Points, in no order, along strands that fork, close into loops and pass close to each other.
(in the rows, 100 means zero)
Two points are linked if the straight distance between their rows is under 64.4. Some points are linked to none.
k_386: 96 151 99 114 115 84 91 98 124 117 81 135 72 147 104 89 127 101 103 82
 98 91 113 118 110 121 142 122 116 142
k_416: 101 52 98 105 86 141 75 101 85 75 98 89 92 128 108 104 56 89 94 104 127
 113 105 71 113 102 95 50 87 63
k_917: 86 67 109 96 88 120 88 99 114 97 67 98 102 107 118 114 94 105 99 67 121
 106 93 110 94 100 123 55 87 71
k_751: 83 98 104 104 99 102 119 118 99 128 80 98 94 67 106 104 87 123 103 81 96
 112 101 84 126 114 112 93 108 89
k_145: 113 60 90 101 95 84 84 84 79 84 109 88 116 78 143 116 107 110 109 101
 137 91 98 104 98 94 74 60 97 78
k_496: 114 115 81 94 95 75 123 92 105 127 131 126 115 112 99 90 129 108 90 112
 106 102 60 121 63 79 98 158 102 110
k_610: 105 131 99 107 97 74 98 109 128 142 95 132 92 133 105 107 112 120 96 74
 101 114 103 103 109 107 122 113 125 137
k_630: 117 107 87 85 92 76 113 89 109 119 117 114 116 97 109 110 132 104 94 100
 106 103 72 125 60 82 106 131 90 96
k_231: 89 139 109 107 108 110 83 95 119 91 50 106 75 118 97 94 129 100 104 71
 95 81 96 125 103 116 157 93 99 114
k_864: 79 102 115 104 107 131 91 98 105 85 41 100 79 116 87 95 101 98 104 62
 100 97 91 112 115 127 150 69 88 91
k_627: 97 131 118 108 90 89 102 94 130 124 72 103 82 120 94 110 120 110 111 75
 96 107 80 99 97 83 170 105 109 101
k_320: 87 112 110 73 108 120 102 114 100 105 120 76 98 80 69 95 67 96 94 106 69
 104 137 83 109 114 74 89 104 83
k_669: 93 102 126 129 81 80 145 113 123 142 86 119 98 87 85 110 112 131 107 93
 106 118 97 66 135 109 118 135 141 125
k_387: 95 97 95 96 115 120 89 105 99 90 84 87 104 78 104 99 93 95 86 91 77 95
 104 114 95 99 86 98 83 102
k_193: 98 86 111 89 93 99 69 91 98 104 145 73 101 85 96 94 74 105 103 108 103
 88 142 61 104 103 58 55 119 79
k_453: 99 80 74 98 90 70 73 81 84 110 136 99 112 68 126 109 123 118 104 100 122
 80 84 105 91 90 46 88 109 122
k_434: 103 75 94 100 100 103 59 82 97 91 102 92 120 80 127 106 105 101 92 88 97
 91 99 107 93 94 70 75 88 114
k_9: 96 130 83 105 98 95 107 110 114 112 103 125 96 105 89 70 117 107 91 96
 96 83 77 137 79 66 118 171 120 107
k_633: 115 78 98 85 107 87 103 111 68 64 146 76 97 93 96 111 71 82 121 143 113
 106 124 70 114 111 57 75 100 65
k_941: 99 87 89 82 112 80 110 97 73 83 129 90 114 63 111 107 83 99 103 122 103
 93 101 106 106 106 49 98 85 92
k_274: 95 108 103 86 104 101 139 93 86 76 80 103 104 82 91 107 135 84 110 114
 102 85 71 129 59 82 131 136 86 81
k_30: 117 111 114 131 69 71 153 106 115 136 125 115 115 121 91 86 120 116 106
 134 118 125 65 70 89 87 106 165 113 122
k_223: 98 141 115 124 99 76 121 110 125 130 87 131 85 135 87 101 114 121 102 85
 99 112 99 85 122 103 134 129 132 144
k_37: 102 121 99 91 86 96 114 78 117 103 102 99 107 100 99 101 135 81 105 105
 94 105 84 123 40 75 146 121 89 90
k_319: 81 110 106 80 96 116 119 119 103 118 110 74 91 76 77 96 67 103 102 106
 74 117 134 75 122 127 90 85 107 78
k_945: 102 117 85 102 93 81 81 104 122 139 100 126 100 105 112 108 114 124 97
 69 103 106 103 111 97 107 97 97 120 133
k_825: 72 96 114 96 104 122 88 110 99 103 84 93 87 102 96 93 63 106 95 78 100
 110 114 84 131 130 102 53 97 74
k_303: 117 151 80 105 92 83 96 92 127 123 101 124 86 143 96 75 115 98 101 89 90
 107 95 126 79 75 127 135 116 139
k_752: 90 72 109 104 96 136 80 105 92 88 81 87 91 118 103 98 60 95 91 84 109
 116 107 85 117 116 101 48 84 71
k_590: 114 129 87 98 82 90 95 75 130 118 113 103 106 118 108 99 127 87 100 96
 89 116 86 119 45 73 143 110 95 107
k_906: 89 80 72 103 96 74 70 77 83 112 143 89 107 56 115 103 101 120 108 108
 114 75 102 87 98 93 43 79 125 117
k_286: 91 89 103 112 90 89 134 117 105 139 86 110 98 66 108 107 101 127 108 89
 104 115 93 85 124 106 117 110 115 92
k_679: 110 79 118 74 115 103 95 104 80 73 151 79 103 95 74 107 74 74 98 135 78
 85 131 85 98 97 47 96 97 80
k_312: 92 93 93 95 114 117 111 105 84 76 74 95 105 72 103 102 105 91 94 103 80
 87 90 130 82 88 94 123 80 93
k_417: 106 88 92 82 104 87 120 89 83 85 99 104 120 81 122 122 123 93 98 104 110
 99 78 129 72 96 96 109 79 85
k_65: 96 98 102 78 105 92 153 99 70 78 80 99 112 76 96 112 131 85 119 119 112
 96 63 120 86 94 125 128 82 84
k_413: 111 61 88 92 99 97 104 86 64 54 102 87 116 93 128 125 92 79 94 117 111
 100 102 103 98 100 74 76 73 90
k_495: 122 52 105 107 98 93 68 85 71 66 141 79 98 105 114 96 76 88 114 134 119
 87 120 52 110 89 62 49 104 72
k_475: 95 112 108 107 110 123 61 87 125 91 68 102 99 122 111 98 115 95 87 69
 107 89 107 129 112 131 121 64 86 115
k_323: 100 74 87 95 97 84 70 83 91 97 116 95 118 74 126 113 112 106 98 99 102
 87 96 114 88 92 61 87 92 115
k_721: 105 114 80 94 102 90 72 101 119 124 104 121 104 102 109 98 117 113 93 76
 96 100 103 124 90 94 82 111 110 137
k_122: 88 106 97 92 117 110 69 100 101 100 111 85 109 78 97 93 78 100 84 94 73
 92 126 105 100 105 65 89 95 116
k_677: 102 71 87 92 109 117 119 95 63 57 81 87 111 92 114 122 97 80 102 115 99
 106 92 110 88 101 96 91 70 82
k_375: 104 73 98 91 106 101 107 115 76 85 127 80 96 84 108 107 67 94 114 129
 108 113 120 76 116 113 69 73 99 60
k_124: 101 80 108 105 96 131 61 83 118 82 73 93 113 117 110 98 99 94 80 67 111
 95 102 118 111 115 113 50 80 104
k_856: 111 150 113 126 93 87 122 108 122 119 95 125 87 146 73 72 104 104 104
 108 101 108 87 95 103 65 124 171 129 143
k_770: 101 88 99 96 120 136 111 126 73 63 106 78 82 100 68 97 71 72 102 128 68
 101 117 90 100 103 82 100 83 77
k_191: 114 59 105 105 94 133 70 105 83 76 118 89 92 124 101 102 58 83 94 115
 112 109 119 59 116 98 81 51 89 67
k_378: 92 123 108 106 106 123 80 98 119 88 48 100 89 109 95 98 119 98 93 66 95
 86 100 125 98 115 142 84 94 109
k_718: 112 110 129 137 73 81 149 115 128 135 111 112 111 111 71 90 122 114 107
 122 108 118 75 69 108 83 101 172 122 129
k_867: 74 130 85 90 114 95 79 88 111 129 104 111 105 111 100 96 103 116 85 75
 97 92 137 103 120 137 88 86 121 143
k_722: 90 125 85 100 110 106 93 113 113 101 89 123 99 89 94 75 112 107 88 90 89
 77 89 147 85 76 104 161 116 109
k_719: 108 149 117 130 95 79 124 103 127 127 91 123 85 150 80 90 107 111 104 97
 99 112 91 85 112 85 131 146 137 150
k_371: 103 91 122 80 117 118 81 102 94 77 141 81 105 98 62 91 71 76 81 118 63
 79 135 92 91 90 52 100 98 90
k_410: 101 80 108 99 103 125 90 115 86 93 116 81 94 101 91 101 62 93 100 113
 100 114 125 67 112 111 75 61 95 63
k_344: 84 141 96 103 125 92 83 95 121 123 79 131 84 128 107 97 125 105 92 74 97
 87 123 120 122 136 126 106 112 141
k_739: 111 158 91 110 97 82 92 93 130 121 86 128 75 152 99 86 120 98 105 86 93
 102 110 124 97 97 139 128 116 144
k_655: 72 81 113 95 94 128 96 98 109 94 52 99 89 117 99 106 95 102 105 67 111
 106 83 104 107 110 149 61 89 79
k_19: 106 109 95 97 97 104 77 99 124 112 81 107 107 104 116 111 120 105 98 69
 98 105 92 122 85 97 121 88 92 109
k_598: 116 65 97 99 111 119 89 87 73 51 107 82 106 98 98 104 80 69 79 120 78 83
 110 103 97 88 67 93 68 99
k_640: 110 97 93 90 100 92 106 97 98 104 98 106 117 83 120 117 129 105 103 96
 105 102 80 122 72 92 99 110 84 91
k_734: 82 131 101 104 110 100 106 112 115 126 72 116 92 91 90 96 105 118 95 75
 88 98 105 103 123 116 121 117 114 127
k_727: 90 86 85 85 105 94 150 113 63 74 84 91 107 74 103 117 96 89 129 128 110
 114 81 103 121 116 101 102 78 76
k_541: 102 64 105 102 87 127 74 87 114 88 74 93 112 106 123 113 95 97 89 72 116
 104 98 109 97 103 113 53 87 82
k_794: 108 86 99 95 120 130 95 113 77 63 108 80 90 96 76 102 68 75 87 122 69 94
 116 95 95 97 72 99 73 84
k_125: 116 54 93 98 96 94 90 80 60 45 117 84 113 104 127 119 81 78 100 127 119
 97 105 81 108 92 69 60 79 89
k_909: 76 105 105 94 105 110 100 113 100 121 81 92 93 82 101 98 75 114 95 79 94
 110 113 92 128 122 101 75 104 87
k_309: 94 76 84 93 111 114 135 110 55 52 88 83 101 97 107 120 83 76 113 128 101
 117 91 96 106 110 96 92 71 77
k_425: 104 113 133 137 75 80 136 113 128 139 95 111 97 107 74 104 118 117 111
 104 110 121 80 64 123 87 126 154 131 133
k_23: 101 96 107 95 106 114 53 88 99 90 112 83 114 90 97 88 81 95 79 97 79 90
 126 90 108 103 62 65 87 118
k_472: 81 102 109 91 110 135 116 126 88 103 91 75 80 94 61 91 67 90 113 108 72
 119 119 71 122 126 104 82 101 70
k_66: 87 96 121 123 81 85 137 116 119 141 82 114 90 83 91 109 99 133 112 84
 105 113 97 71 144 111 126 111 130 108
k_537: 80 131 103 103 121 106 70 94 121 111 72 116 88 122 111 98 116 101 90 69
 100 84 118 119 125 145 126 80 99 122
k_757: 104 76 104 109 98 113 47 82 106 85 108 83 118 92 111 94 94 95 89 93 90
 88 113 97 111 95 66 54 87 125
k_567: 95 95 103 93 118 138 120 132 81 81 100 71 78 99 56 89 70 81 113 124 63
 114 118 77 107 115 96 93 92 74
k_790: 107 56 93 113 99 96 60 80 84 84 131 83 104 88 126 89 71 113 110 113 128
 85 115 71 115 92 65 43 111 68
k_220: 121 70 115 82 106 84 93 104 73 65 153 82 100 99 89 110 74 77 113 140 98
 96 130 64 102 100 49 80 105 75
k_894: 126 110 97 111 74 63 151 102 103 133 134 120 115 110 101 91 129 127 98
 126 126 112 62 88 78 97 101 152 107 112
k_213: 110 139 106 121 88 89 127 108 119 127 104 123 98 132 77 69 107 106 97
 111 99 105 79 98 88 63 119 177 126 130
k_584: 107 91 96 105 86 76 139 117 98 136 104 116 105 63 116 113 112 128 107
 102 116 112 84 92 104 109 100 119 110 91
k_793: 123 49 103 105 98 98 73 85 66 57 132 82 105 107 116 106 77 81 102 129
 109 92 115 66 110 90 62 56 88 84
k_444: 93 89 87 77 105 86 151 106 64 76 84 96 114 69 104 112 109 88 117 123 112
 106 72 116 109 112 98 119 77 84
k_745: 108 124 87 102 96 84 119 98 108 121 119 123 109 116 92 69 123 100 91 113
 102 91 65 127 65 66 118 173 110 105
k_232: 89 108 91 97 108 112 102 108 100 82 80 106 102 76 99 85 109 98 90 101 85
 77 86 145 78 82 100 140 90 95
k_93: 120 103 94 106 79 64 136 103 101 136 121 118 110 90 117 106 127 126 105
 110 126 113 70 94 81 98 102 127 105 98
k_176: 94 113 112 76 115 127 89 109 101 90 120 75 100 91 60 90 68 85 82 111 65
 91 139 88 101 108 69 93 99 89
k_77: 117 134 77 94 94 89 80 100 129 122 105 125 100 122 103 87 120 108 96 82
 94 106 93 128 73 78 110 129 110 134
k_591: 99 114 102 86 95 95 126 84 102 95 90 99 107 87 92 105 136 83 109 112 98
 95 75 121 44 75 147 128 93 79
k_511: 104 58 83 109 101 88 76 82 82 87 118 85 107 80 137 104 81 116 114 103
 144 88 108 89 108 89 71 53 106 63
k_716: 92 151 111 115 110 92 84 93 131 110 68 115 68 140 100 95 135 96 108 79
 97 86 94 120 110 113 165 103 105 118

A tip is a point with one link. Name the tips that can be reached along the links from each point below, in the order of the rows.
k_410 => k_598
k_745 => k_906, k_417
k_386 => k_213
k_793 => k_145, k_590

How many points has the smallest loop of links through each point below? Write - if it is on no loop.
k_864 => 7
k_93 => 9
k_312 => -

Name the points in between on the shortest way along the links from the first point to the second, in order.
k_906 / k_387 => k_453 > k_323 > k_434 > k_757 > k_23 > k_122
k_719 / k_386 => k_223 > k_610 > k_945 > k_721 > k_77 > k_303 > k_739
k_378 / k_344 => k_475 > k_537
k_669 / k_751 => k_66 > k_286
k_387 / k_630 => k_312 > k_232 > k_722 > k_9 > k_745 > k_496
k_917 / k_475 => k_541 > k_124
